A landscape with many valleys, sampled at points; each row gives a point and its height.
From any point a ball takes the steepest step (drop divided by distance) to one of its 2 nearest points. It stops when none of these is lower. Distance is the straight distance between rows; heights are no part of it.
Tok: [149 172 126  81 174 183 174 127  86 104 129 140 123  88 143 115 137 132
 106 101 157 143 159 136 144 105 131 135 136 149  97 105 189 142 171 102
  51 103 139 118 152 116 116 160 142 130 129 166 154 140 106 114 141]  (h 58)
dar: [129 101 116 133 169 140  89 116 117 141 140 136 136 107 162 140 172  88
 132  89 123 108 116  89  97 137 122 165  68 157 166 119 112  76 123 172
 108 123 141  68 183 149  93  80 164 120  54 121 166 162 121 121 133]  (h 206)
dima: [ 99  96  74 143 122 133 216 187 150  70 139 120 145  76  94 185 148 124
 149 127  98 105 111  88 126  82 133 132 137 117 149  32 120 133 141 169
 136 116 137 121 110 154  60  86 181 150  80 142 140 139 146 131  71]  (h 712)
sor: [157 123 180  80 132  87  41  80 139 181 102 170 134 152 137 112 140 130
 170 140 106 113 148 109 152 178 134 155 105 148 103 154 109 117 119 103
 122 125 181 114 154  93 169  91 124  76  86  63 126 141 130 128 147]  (h 737)
vuve: [144 125 134 180 121 120 109  96 154 137 194 133 112 145 135 122 138 133
  84 179 111 134 100 139 120 157 145 122 128 107 130 161 137 184  93 121
 115 134 139 128 118 162 149 171  89 107 170  72 129 118 206 104 152]  (h 608)
lerer: [ 98 146 107 189 116 146 176 105 114 126 185 100 129 119 133 137 137 113
  65 139 112 105  79 130  76 137 150 161 146 107 206  94 157 136 133 154
 159  98 145 103 125 141 112 155 160 151 139 102 131 128 155 121 137]  (h 659)
demok: [ 86 125 117 133 127 203 149 109  99 137 158 105 127  94 113 176 165 127
 144 116 141 140 170 175 143 124  79  96  97 159 113 112 154 146 118 128
 111 107  92 157 133 186 109 132 145 112 139 128 128 139  94 138  78]  (h 426)
bap: [122 114 135 206 119  66 145 124  83 113 173 168 144 149 171 146 163 117
 142 132  91  85 100 147 120 110 123 118 102 118 148 121  84  99  60 160
 166 128 100 155 126 152 106 179 134 173 118  71 133 115 146 121  77]  (h 747)
Git: [119 154 208 152 124 140 102  63  90 205 145 151 125 131 174 155 145 132
 132 146 126  95 125 131 120 164 109 169  75 168 144 168 133 104 103 145
 138 133 142  93 138 144 190 129 112 103  92  89 113 144  96 167 108]  (h 305)
kogi: [140 120 129  83 114 176 178 131 136  86 135  85 121  95 150 115 121 153
  85 148  97 136 103  77  60  69 164 199 123 131 123  76 177  95 221 125
 106 122 115  97 122 115 154 148 132 138 145 205 171 125  89 139 155]  (h 579)
rura: [156 155 139  83 172 117 102 115  95 178 108 163 135 109 121 101 107 106
 121 108 158 120 166 147 163 146 132 127 193 152 126 138 159 150 131  88
 103 124 197 106 158  85 117  99 171 119 102 104 113 138 142 137 167]  (h 492)
Setak: [ 92  98 137 168 144 100 115  83 135 172 169 114 135 130  68 158 120  92
 108 175 120 151 122 142 101 167 115 157 117 114 219 137 160 134 104 135
 175 118 151  69 159 156 135  77 131 102 121 105 107 161 140 135  68]  (h 575)
tefav: [127 126 113 103 104 194 171 150 121  73 131  92 120 115 173 121 148 154
  75 107 119 110  95  80  82  84 143 161 129 139 125  83 128  97 196 157
 106 124 107 122 120 125 118 162 155 167 122 160 143 125 109 112 187]  (h 549)
Vidu: [ 81 107  80 187 107 153 195 169 126  69 122  85 123 109 120 159 120 154
 148 142 121 114  96 144 133 103 126  88 119 107 146  91 124  90  98 157
 162 132  66 184  90 166 102 175 133 160 159 184 106 109  90 161  99]  (h 767)
Tet: [129 127 147 135  33  96  96  96 104 170 116 113 143 167 133 130 120 147
 120 121 124  97 137 167 143 129 117 105 136 178  77 142  90 137  92  71
 157 113 118 219 103 103 175 127 143 105 161 123  97 102 122 169  90]  (h 660)
domez: [149 120 171  69 128 133  59  89 134 138 122 151 132 129 157 135 167 134
 181 163  96 130 110  92 129 164 133 171  80 117 100 131 142 124 109 117
 114 114 172  81 147 133 171 101  94  96 109  93 168 154 120 148 149]  (h 768)
Laza: [105 156 139 136 123 147 200 128 150  98 121 124 133 114 115 133 116 163
 130 167 131 179 109  96 114  95 152 172 116  95 138 123 165 100 157 137
 156 140 124 123  86 104 169 165 100 122 116 197 137 114  73 147  89]  (h 632)
zon: [177 145 160 107 141 130  73 102 155 185  78 112  97 141  38 133 104 117
 150  76 142 161 209 158 147 152 119  83 156 156  63 185 131 161 161 100
  90 130 128  93 137 114 135  52 118 137 159  92 114 156 153 130 218]  (h 639)
mezov: [135 192 146 128 188 158 164 105  63 142 152 151 120  87 160 121 129 138
  97 118 154 153 133 150 141 119 130 140 133 123 141 131 172 128 129 128
  76 125 134 122 132 129 122 182 136 142 129 156 126 122 109 118 114]  (h 175)
tavo: [171 105  90  88 169 106  83 132 133 144 130 145 140 110 117 129 161  53
 134  50 141 119 169 138 171 152 141 132 104 152 111 111 148 114 172  82
  83  94 156 102 199  97  96 109 173  71  87 109 166 147 141  99 158]  (h 375)
Zogu: [114 128  67 136 167 193 165 135 189  84 123  93 106  88 100 155 147 116
 133 112 122 134  85  68 117 118 150 169 114 122 145  79 126 132 182 184
  91 163 142  53 111 159  74  61 147 142  67 176 133 159 113 109 148]  (h 456)
Duzi: [107 129 148 185  84 109 147 106 128 124 156 135 143 123 160 150 142 156
 144 190 112  96  97 135 118 124 111 141  85 121 134 149 121 123  60 156
 196 102 118 164 102 156 154 180 104 127 151  69 136 127 138 164  92]  (h 782)
Mida: [163 119  77 111 161 131 115 138 125 142 105 139 134 102 127 126 157  49
 123  56 154  98 145 121 125 149 131 150 107 169 143 118  93  85 166 139
 104 121 151  76 161 120  78  66 183 115  42 124 133 153 118 105 163]  (h 299)
Zep: [128 141 104  97  95 108 107 159 100 142 100  87 119 151 121 132 108 128
 133  66 137 124 175 200 149 114 113  64 170 138  70 138  92 172 137  59
 110 135  79 210 119 104 116 112 135 169 187 161 109  93 134 129 121]  (h 443)
bur: [119 102 128 155 105 177 131 135 105 102 163 106 118 131 198 128 168 146
  96  95 104 126  97 107  85 101 133 144  78 138 164 117 123  89 142 167
 113 122  63 141 131 148 116 164 138 136 131 154 154 118 102 122 141]  (h 504)
nas: [105 143 147 187 153  81 138  96  93 152 161 116 142 119 129 120  90 153
 121 143 151 133 121 153 163 106 120 109 120 128 159 172 130 103  86 116
 171 115 108 179 135 133 142 170  98 115 176 187 122  90 107 149  42]  (h 379)
Vulok: [138 181 171 158 149  97 110  99 135 175 109 179 124 143 138  85 109 143
  93 134 151 133 113 118 118 140 158 159 150 124 166 184 126 123 103 136
 152 146 158 105 121  87 156 155 102 138 116 103 104 128 147 128 140]  (h 347)
napo: [148 112 126  70 136 129 121 104 109 138 119 147 160 113 112 123 120  94
 116 111 127 138 173 136 161 150 140 132 158 131 122 108 175 154 174  49
  89  79 202 116 179  93 129 115 173  59 119 105 148 144 128 130 134]  (h 434)
Kovuz: [162 156 125 111 109 106  96 128  95 163  88 134 122 163  83 118 104 106
 120  83 135 169 191 178 155 108 123  63 198 148  70 161 111 176 150  45
 113 140 104 199 106  57 147  99 147 122 148 134  82 126 156 118 159]  (h 510)
Mife: [107 105  64 187 112 127 184 186 150  80 139  96 103 120  98 152 110 141
 124 145 135 126 107 173 128 116 118  63 166  83 130 102  96 135  81 156
 169 160  63 196  77 164  87 165 114 173 170 167  94 107 138 119 124]  (h 742)
tav: [130 146 136 144 151 186 137  95  81 148 133 149 141 107 165 158 174  90
 132 105 152 140 131 107 113 159 124 158  73 157 161 119 131  68 139 174
  91 114 118  68 153 154 139 115 141 120  55 113 147 178  72 138 126]  (h 95)
nusi: [103 104 141 110 132 128 101 127 146 177 115  76 104 150  61 122  99 124
 131 102 132 137 148 155 118 156 127  96 131 147 141 156 137 149 162 103
 111 135 123  98 145 123 122  72 115 115 171 168 123 114  99 145 137]  (h 568)
norin: [134 116 202 169 136  86  64  52 147 203 165  87 108 136 110 132  67 145
 132 152 149 130 128 134 162 156  98  87 102 147 127 218 128 147  86 134
 147 151 130 129 130 172 177 123  73 109 187 134 112 104 175 166 121]  (h 237)
dip: [139 125  69 142 111 165 154 175 110 103  83 139 143 140 144 123 165  97
 118  75 144 149 154 127 115 126 124 118 108 166 120 103  70 101 145 141
  95 138  76 137 103 128 107 117 163 149  70 134 107 134 114  85 148]  (h 609)
tate: [132 106 177 144 132  97  75 108 140 175 132  90  88 168 143 115 115 145
 137 127 117 118 132 126 132 151 107 102  77 144 109 195 111 129 104 147
 119 155 104 136 111 143 172 132  74 122 174 148 153  93 121 133 144]  (h 357)
gizut: [146 132 126 209 114 105 139 111  95 143 149 176 136 145 181 134 174  94
 105 107 115 115 121 133 123 133 128 132 103 140 138 134  87 104  96 160
 119 142 104 123 121 148 113 156 143 165  79  57 107 123 179  83 147]  (h 699)
Geful: [124 112 129 205  99 110 130  92 169 138 151 124 150 145  91 142 108 145
 130 167 138 184 112 157 125 124 108 108  85  95 125 173  98 132  96 142
 190 139  83 152 100 157 181 150  78  70 169 126  76 124 138 142  62]  (h 387)
reti: [ 86 125 129 160 104  98 146 138  96 157 117  66 137 132 111 126  76 157
 126 117 171 116 110 146 143 111 126  95 145 155 159 160 130 108 115  93
 194 112 120 165 122  99 148 142 116 131 188 226 114  84  88 185  75]  (h 438)
vesi: [103 140 121 134 128 121 155 153 118 121  75 140 155 140  91 127 106 131
 149 111 143 162 172 137 134 108 123 104 142 131  95 127 103 105 131 108
 137 163  94 170 103  81 137 110 133 115 123 188  83 118  58 124  76]  (h 531)
rop: [136 137 145 113 110 147  82 139 155 182  94  62  86 161  61 119  86 125
 141  80 141 139 183 168 144 143 120  65 165 159  91 181 135 165 169 102
  93 112 124 113 134 118 122  78 110 164 194 139 118 107 134 130 202]  (h 606)
pon: [118 212 149 152 166 199 206  98  80 136 137 130 125  74 124 162 119 140
 102 140 183 150 139 146 161 111 113 148 156 150 156 104 189 130 137 144
 110 129 141 120 113 139 133 166 142 136  99 140  88 134  87 145  91]  (h 275)
der: [122 165 158 104 162 137 117 146 134 106 126 155 111  98 134 112 128 169
 172 154 140 120 135 118 139 120 105 119 126 110  89 156 151 142  74 144
 129 135 139 151 109 148 124 151 105 148 149 106 147 120 143 123 136]  (h 824)
lenud: [ 71 119 117 178 127 130 158 106 154 145 178  81 110 109 101 143 108 114
  99 177 121 130  95 142  91 139 138 144 130 104 202 138 165 138 123 142
 174 116 137  95 123 156 117 129 112 135 151 135 130 127 150 142 113]  (h 622)
fomu: [100 103 108  88 130 108 185 176 127  90 146  93 151 113 115 127 104 127
 115 139 109 124 122 114 114  83 160 146 166  99 142  52 152 134 175  95
 126 113 138 151 147 113  96 126 165 125 137 199 156 108 109 144  77]  (h 526)
Rozak: [114 137 113 184 191  62 170 175 100 105 127 186 146 125 115 123 123  84
 115 106 128 138 116 116 125  86 160 112 153  75 181  94 101 101  97 159
 152 145 128 110 159 102  71 138 157 151  83 136 121 103 137  94  52]  (h 818)
vilu: [133 103 152  99 157  68  88 139  97 127 177 141 132 120 151  99 112 137
 118 147 113 113 116 143 141 139 137 120 164  98 150 104 144 181 112  75
 111 101 157 149 158 126 101 156 151 142 162 120 154 103 180 114 126]  (h 604)
mepo: [122 128  51 175  98 190 172 158  90  81 136 112 128 123 158 146 175 107
  72  87 132 152 127 141 110 118 133 113 123 140 152  68 105 149 167 141
  91 118  81 164 103 150  95 141 180 158  93 140  99 128 138  90 144]  (h 647)
Mefoz: [102 136 191 145 138  78  88 101 114 197 128 145 121 125 161 132 122 132
 176 148 121  64 124 112 124 162 102 148  99 162 141 166 126 103  53 156
 162 139 142 116 142 145 154 127 112 152 103  79 140 128 116 173 108]  (h 396)
kizug: [ 89 146 124 152 101 129 144 111 115 167  89 117 153 144  84 150  82 127
 121 121 160 154 152 161 140 115 122 102 163 160 150 142 108 108 124  98
 167 148 114 158 115  91 146  90 134 100 139 187  59 116  63 167  50]  (h 491)
mavo: [154  94 154 138 176  89  52 102 124 133 133 168 138 171 142  98 138  86
 121 122  88 170 126 102 120 144 151 130  95 119 132 128 124 102 118 111
  92 140 132  83 169 113 141 111 118  69 113 130 139 130 149  81 117]  (h 365)
pebug: [147 130 107  61  92 130 154 162 138 121  58 134 147 156 110  88 108 104
 101 111 131 119 137 102 117 133 146 148 170 149 127 103 133 119 215  99
 123 136 173 115 135  69 139 119 163 134  89 154 114 128 102 128 167]  (h 867)
peg: [128 113 175 109  82 106  68  84 125 176 121 118 144 165 122 141 134 126
 146 132 110 104 163 143 146 165 111 131 117 173  87 155  98 165 115  82
 127 113 150 157 140 122 174  95 140  82 127  72 126 133 124 153 122]  (h 700)
Saf: [178 126 117  85 144  95 113 142 156 104  81 176 138 135 146  99 140  92
 143 128 126 143  88  63  93 143 176 189 150  97 141 120 109  60 153 165
 133 139 188  44 137  85 149 107 128 147  52 123 137 129 123 114 180]  (h 374)
vogor: [ 93 132 152 125 165 129 109 157 124 172 135  68  86  99 149 120 100 125
 164 108 132  81 129 142 137 143  85 102 125 134 155 156 151 105  89 164
 118 142 122 113 159 169  81 116 110 181 154 180 152 120 103 146 142]  (h 524)
vibog: [133 105  77 141  41 148 144 150 133  98  87 143 170 199 139 125 160 122
  86 107 126 152 136 132  88 133 140 118 131 155 117 120  75  97 165 126
 140 139  96 155  91  98 158 111 151 130 100 125  82 131  92 105 141]  (h 565)
nomu: [141 156 125 107 151 139 106 107 122 131  85 175 120 118  92 129 129 123
 144 119 146 197 190 151 165 109 105 104 121 130  52 169 112 168 140 121
  94 156  91 149 104 117 149 106  99  65 124 102 107 158 141 111 108]  (h 273)
sumuk: [134 179 141 141 166  98 134 132 104 196 112 139 121 131 132  89 102  97
 103 106 155 105 148 143 122 162 129 125 167 143 155 166 133 134 112 120
  91 143 165 105 135 119 118 107 151 167 102 102  93 134 154 107 182]  (h 556)
rimav: [132 109 135 181  88  94 124 107 149 141 130 161 167 195 117 127 120 106
  81 146 107 166 123 145 103 142 138 119 113 108 133 162  83 121 122 136
 152 148 103 151 106 121 182 136 106  77 132 101  77 121 129 102  83]  (h 457)
Sok: [140 121 135  21 121 150  98 132 150  77 118 149 141 103 151 120 145 169
 203 165  97 148 114  84 126 110 146 179 104 100  79 104 156 108 138 113
 128 100 155 113 134 112 148 136 114 109 135 127 191 131  91 160 124]  (h 790)
nobo: [117 114 136 122  88  46 108 140  87 152 154 124 155 156 138 121 108 131
 127 140 133  78 121 155 148 126 121  97 174 124 124 128  91 144  72  77
 188 123 141 202 135  94 120 130 162 149 174 117 102 102 133 167  78]  (h 612)
dez: [181 137 164 142 123 113  95  79 105 138 144 195 138 169 149  99 137 139
  87 154 124 179 130 126 165 128 156 136 137 131 109 167 123 176 130  74
  97 129 133 165 118  82 196 181 112  72 120  96 107 112 155 111 133]  (h 436)
Nepi: [148  93 159 143 169 110  54  68 133 170 162 133 114 146 107 135 135  90
 132 133  96 153 153 131 138 172 112 113  92 134 131 144 142 145 102 113
  80 157 136  72 164 158 143  83 110  85 128  95 128 148 174 106 128]  (h 453)
kuzub: [152 129 119  21 119 131  95 174 202 104  90 126 113 143 122  99 102 150
 176 153 118  84  98  86 125 144 132 149 156 101  82  92 136 123 142 129
 137 113 175 107 142 101 115 111 112 160 137 140 169 145 143 116 203]  (h 830)
Fevil: [168 129 110  27 114 149  91 148 172  79  97 166 132 126 172  98 152 160
 197 122 118 112 112  80 147 139 151 169 123 111  66 107 125  96 150 144
 119 110 176  90 130 107 130 144 109 155 111  98 175 154 134 110 209]  (h 810)
vobig: [140 113  91 105 149 172 112 105 166  84 114 117 118 118  90 156 165 101
 149 131 124 157 131  89 123 155 149 151  95 121 131 118 112 151 162 178
 121 144 136  31 120 158 120  36 114 103  86 130 120 179 115 115 138]  (h 391)
foto: [167 161 148 108 136 129 113 104 139 125 121 169 119 149 118  87 125 154
  80 165 136 171 110 116 128 123 177 143 155 109 134 158 144 158 136 109
 113 125 166 115 118  79 180 151 110  99 141 123 106 128 156 119 169]  (h 431)
zil: [ 88  84  97 147 138 177 148 150 107 119 152 112 148  81 126 165 171 113
 161  97 121  85 148 140 132 119  93 103  77 172 144  88 116 117 114 153
 124 109  98 147 154 192  54 108 186 154  95 122 143 149 109 148  98]  (h 371)
posug: [153 112  87  34  87 137 144 181 190  92  71 132 140 152 103  97 104 144
 138 145 126  95 138  98 137 129 143 132 181 129  79  87 135 144 192  76
 135 125 179 150 135  82 120 124 139 114 133 118 137 137 150 120 183]  (h 850)
guve: [172 157 171 124 128 129  91  84 103 139 110 213 129 135 132 115 127 145
 135 130 119 195 153 145 185  98 109 108 122 143  60 181  98 156 125 101
 100 148  98 190  98 110 176 152 103  51 127 101  93 129 144 116 109]  (h 350)
fevu: [103 147 147  66 100 197 111 112 131 122  90  72 102 112 110 152 142 165
 164 136 152 100 138 135 145 154 100 124  96 154  99 151 169 156 151 118
 135 106 140  99 129 159 169 111 104 121 148 139 142 142  74 185 130]  (h 333)
zum: [135  95 111 122 166  83  87 133 152 107 110 171 149 138 108  94 136  81
 128 122 108 162 109  91 110 136 169 151 124  97 154 113 113 100 124 141
 133 147 162  70 149  94 128  86 131  86  77 123 131 135 139  88 124]  (h 278)
bom: [156 163 160 174 122  68 111 113 169 165 108 175 130 150 123 102  75 155
 138 155 152 116 131 116 124 127 132 119 163  90 111 174  94 134  73 162
 206 182 132 152 113 108 148 134  86 138 151  72  96 114 187 140 157]  (h 230)
fos: [ 87  97 140  73 126  87  98 159 158 167 120  65 120 142  94  98  61 138
 138 142 118 101 135 131 137 138 139 105 155 117 150 147 133 128 134  82
 151 111 147 129 151  90 104  89 107 131 187 203 143  88 124 145 120]  (h 525)
taf: [145 111 127 117 127  53 105 140  63 149 164 145 139 143 161 118 122 112
 120 106 111 106 140 184 151 136 132  95 143 121 121 110  99 166  91  59
 113 127 123 198 138 114 111 147 165 153 150 100 116 114 146 123 117]  (h 546)
tegas: [146 112 124  65 121 127 172 216 147  54 132 112 114 148 163 107 105 160
 117 140 127  97  99 112 114  95 139 128 186  85 115  71 132 157 173 110
 101 127 124 180 134  96 113 174 113 180 186 174 176  96 164 101 159]  (h 368)
bapa: [158 140 131 113 137 136  84 115 146 119 193 142  84 146 176  99 131 154
  90 166 101 128  77 114 123 154 153 156 134  95 119 121 170 155 112 122
  74  99 157 112 122 142 137 165 105 149 182 119 146 128 204  89 214]  (h 529)
Mozaz: [110 127 137 127 103 112 133 147 142  99 110 145 143 126 125 127 123 174
 176 179 138 118 113 119 135  98 109 109 128 115  76 149 117 124  91 155
 196 130 120 196  75 137 142 157  94 131 164 103 128 109 118 155 103]  (h 804)
sozi: [154 111 107 188 130 116 124 116 150 109 178 158 127 140 112 133 114 134
  90 156 135 179 146 158 114 136 108  87 134  94 101 147 125 180  98 138
 127 151  97 139  93 171 122 149 101 120 170  68 104 129 221  83 140]  (h 658)
Fovug: [138 125 141 113 118 178 108  95 128 139 101 131 112 145  91 142 160 118
 139  98 133 184 184 155 151 165  97 113  84 161  79 168 121 150 167 120
  84 130 100 103 123 142 160  80  88  79 126 101 114 163 102 119 130]  (h 187)
Sisa: [137 128 100 171  98 146 157 151  82  99 176 112 104 124 166 126 147 115
  41 111 132 109  96 146  96 125 144 136 155 117 184  83 113 157 152 133
 114 109 109 146 122 148  87 164 171 172 128  98 120 133 176  97 182]  (h 696)
zafof: [162 143 149 169 170  64  98 119 108 180 123 159 119 134 162 108 131  83
 127  95 135 118 156 147 147 148 113 111 133 139 121 167  98 122  74 150
  87 166 110 115 123 143 122 115 131 169  87  62 119 142 192  80 165]  (h 633)
mize: [127 112  73  90  86 119 144 206 133  77 102 103 131 158 129 145 124 135
 140  98 131 101 144 164 126 113 105  85 183 115  91  86  75 155 135  96
 141 127  90 207 108 104  84 126 147 159 167 150 125 112 127 112 133]  (h 361)
silob: [ 89 141 117  79 154 173 160 168 161  92  94  95 102  99 143 126 119 167
 176 110 129 118 125  99 127 105 112 130  99 138 108 115 150 112 147 149
 108 143 104 118 124 138 100 135 108 148 140 197 168 133  61 131 130]  (h 866)
fam: [114 100 120 180 114 127 113 140 130 135 142  94 112 167 164 113 141 134
  99  98 105 120 109 122 105 131 124  95  93 135 142 155  88 112 127 145
 119 145  75 166 123 146 132 157 109 141 156 172 136  98 117  96 134]  (h 446)
dusi: [127 172 162  89 194 156 110 116 133 120 118 132 118 103 170 101 126 160
 186 130 128 141 109 103 131 119 115 149 102 110 112 162 165  96 105 164
  93 144 126  95 140 141 137 140  89 149 132 171 170 135  70 134 129]  (h 848)
ledi: [135 113 147 100 136  98  95 124 130 148 158 139 139 114 149 107 109 117
 137 168  98 102  84 106  99 126 159 178 168  94 170 104 166 125 105 106
 146  86 199  97 170 110 128 146 160 139 124  84 160 113 176 136 149]  (h 523)
Seg: [129 114  93 176 132 141 180 167 163  66 163 128 109 138 119 139 133 155
 100 169 133 159 116 136 111 116 133  92 150  84 126 117 112 162 110 172
 129 144  86 172  68 169  99 161  96 156 166 123 117 107 186  87 146]  (h 703)
gav: [100 136 134 130 154 125 178 131 139  98 128 141 136  96 124 159 135 116
 158 168 107 154 106  87 106  95 139 171 127  99 161 107 163  95 123 166
 162 113 138  71 129 123 127 122 142 119  74 136 160 136  93 135  72]  (h 661)
Vopa: [121 163 178 195 148 113 128  68 135 151 152 160 128 119 119 119  94 154
 112 160 149 171 112 142 160 109 126 136 104 112 156 190 132 141 101 130
 173 130 101 139 128 124 168 177  73  80 156 153 115 106 132 131  52]  (h 306)
kerin: [167 127 142 108 125 137 120 159 134  88 175 123  89 141 192  93 129 157
  88 143 117 104  82 123 114 125 151 141 149  89 129 113 130 142 135 125
  86 116 138 168 127 118 120 201  95 167 182 145 177 103 186 107 206]  (h 455)
povu: [162 127  72  64 140 178 111 119 171  86 100  99 117 112  92 139 166 114
 160  79 118 136 136 101 152 149 151 157 104 145  87 122 147 140 205 135
  92 132 135  49 153 132 117  75 101 100  95 142 165 179  83 114 162]  (h 331)
Pid: [137 147  78  61 113 142 177 218 128  54 100 104 124 120 135 130 121 137
 125 107 150  84 142 152 148 107 121 109 184 114  82  58 132 186 169 100
 109 131 117 188 121 115  72 150 144 174 144 131 156 125 149 107 157]  (h 271)
Tebi: [ 90  98  90 182 108 164 219 177 133  50 134 129 131 103 140 170 154 149
 143 132 103 115  83  96 113  57 140 125 126 100 164  61 110  84 123 195
 163 122  89 152  99 158  85 165 165 164  96 162 131 115 101 138  92]  (h 741)
tedom: [ 97 109 166 158 127 113 105 132 138 184 127  90 106 111 154 125 134 134
 188 128 114  56 119 129 130 149  81 109  89 159 133 165 130  92  59 177
 145 150 127 117 139 180 110 111 124 178 124 103 142 137 118 155 151]  (h 465)
mir: [119 119 116 191 160  69 179 169 118  88 149 161 126 123 128 139 142 111
 130 124 106  88  90 127 101  88 144 124 157  80 182  90 100  96  77 174
 181 129 114 124 144 132  63 158 141 186 124 112 138  96 150 128  85]  (h 787)
Kebed: [129 151 147 139 112 163 149 104  67 164 117 177 169 126 157 157 159 120
 128 127 157 143 154 124 130 130  94 155  94 159 136 122 126  76 127 134
 131 120 124 116 141 132 169 133 141 105  59  99 114 157  63 146  75]  (h 196)
vezap: [ 91 141 162 138 133 192 125  97 117 149 127  88 108  81 104 163 127 160
 170 145 165 141 149 167 155 127  65 100  94 155 108 168 160 140 105 141
 127 120 115 140 112 185 146 133  96 101 157 138 116 127  97 170  92]  (h 392)
Tisum: [ 92 137 112 129  90 180 199 119 146 101 122  40 117 108 120 142 126 168
  97 153 133 142 110  99  93  95 148 168 109 133 178  86 177 102 201 128
 139 125 114 115  85 130 183 156 106 127 115 205 128 117  65 171 117]  (h 607)
kuz: [118  61 103 157 150 132 127 137 117 106 178 140 150  92 151 158 186  82
 150  95 102  76 105  91 115 112 108 139  75 151 168  96 100 104 107 179
 120 100 118 112 177 171  56  96 189 149  79  86 161 152 146 131 118]  (h 300)
Vita: [133 137 107  62 109 190  94 104 158 100 118  97 101 118  96 151 173 133
 150 104 134 120 168 141 150 159 110 142 100 152  71 142 169 174 175 114
 104 105 137  76 139 155 129  98 100 107 141  92 154 183 116 139 160]  (h 270)
bipin: [ 88 124 113  86 106 111 164 180 120 122 107  76 146 128 100 112  73 154
 128 134 148 105 127 129 128 104 138 104 163 137 135 112 141 134 161  73
 165 119 136 163 124  93 106 127 134 126 178 195 132  87  99 168  96]  (h 483)
buzim: [118 113  81 197  52 131 157 125 150 109 126 137 168 193 110 134 143 119
  60 152 115 153 105 145  85 142 150 129 132 124 161 122  85 109 122 144
 176 126 109 161  90 115 150 145 129 120 114 111  62 123 120 110 115]  (h 517)
ger: [170 137 119  77 135  96 122 152 125 113 112 164 146 108 157  97 130 114
 129 153 129 106 100 102 117 129 161 178 171 104 142  91 154  99 138 110
 115  94 205  89 147  96 130 133 179 128  90  89 154 129 154 120 188]  (h 459)
kopup: [164 142 188 200 118  72  90  64 162 205 137 122 114 141 106 121  60 165
 113 142 173 123 130 131 143 152 124 108 141 127 144 211 116 159  78 138
 191 180 115 133 119 144 166 124  87 113 163  90  68 114 179 174 138]  (h 78)
Fem: [ 72  88 119 134 123 122 170 150 159  83 120 129 153 110  77 167 142 123
 175 170  92 134 128  92 116 110 118 133 116 112 143  92 133 110 116 166
 188 127 123 103 100 150 110  93 140 118  94 124 134 149 106 154  57]  (h 684)
koso: [150 169  81  59 132 177 173 176 123  85  90 119 120  89 151 129 132 144
 130  97 147 109 149 133 155 111 130 140 149 131  64  81 166 161 170 116
  74 106 151 125 114 121  90 148 144 160 135 123 171 131 146 105 183]  (h 171)
Kivum: [102 106 158 144 166 105 103  85 115 189 147 150 143 131  78 145 113  76
 117 145 134 172 166 166 137 166  97 121 119 131 179 140 140 124 124 118
 125 145 145  87 157 143 130  65 140  65 108 107  95 167 122 124  64]  (h 528)

Two balls start at each pair of points below. Name the first point that both come to, or write never.
Seg and dip => never
posug and rura => never
mir and vogor => tav

Where does a ball stop that starts at each point below?
Mife => Tok
lerer => zum
dusi => tav
dima => kopup
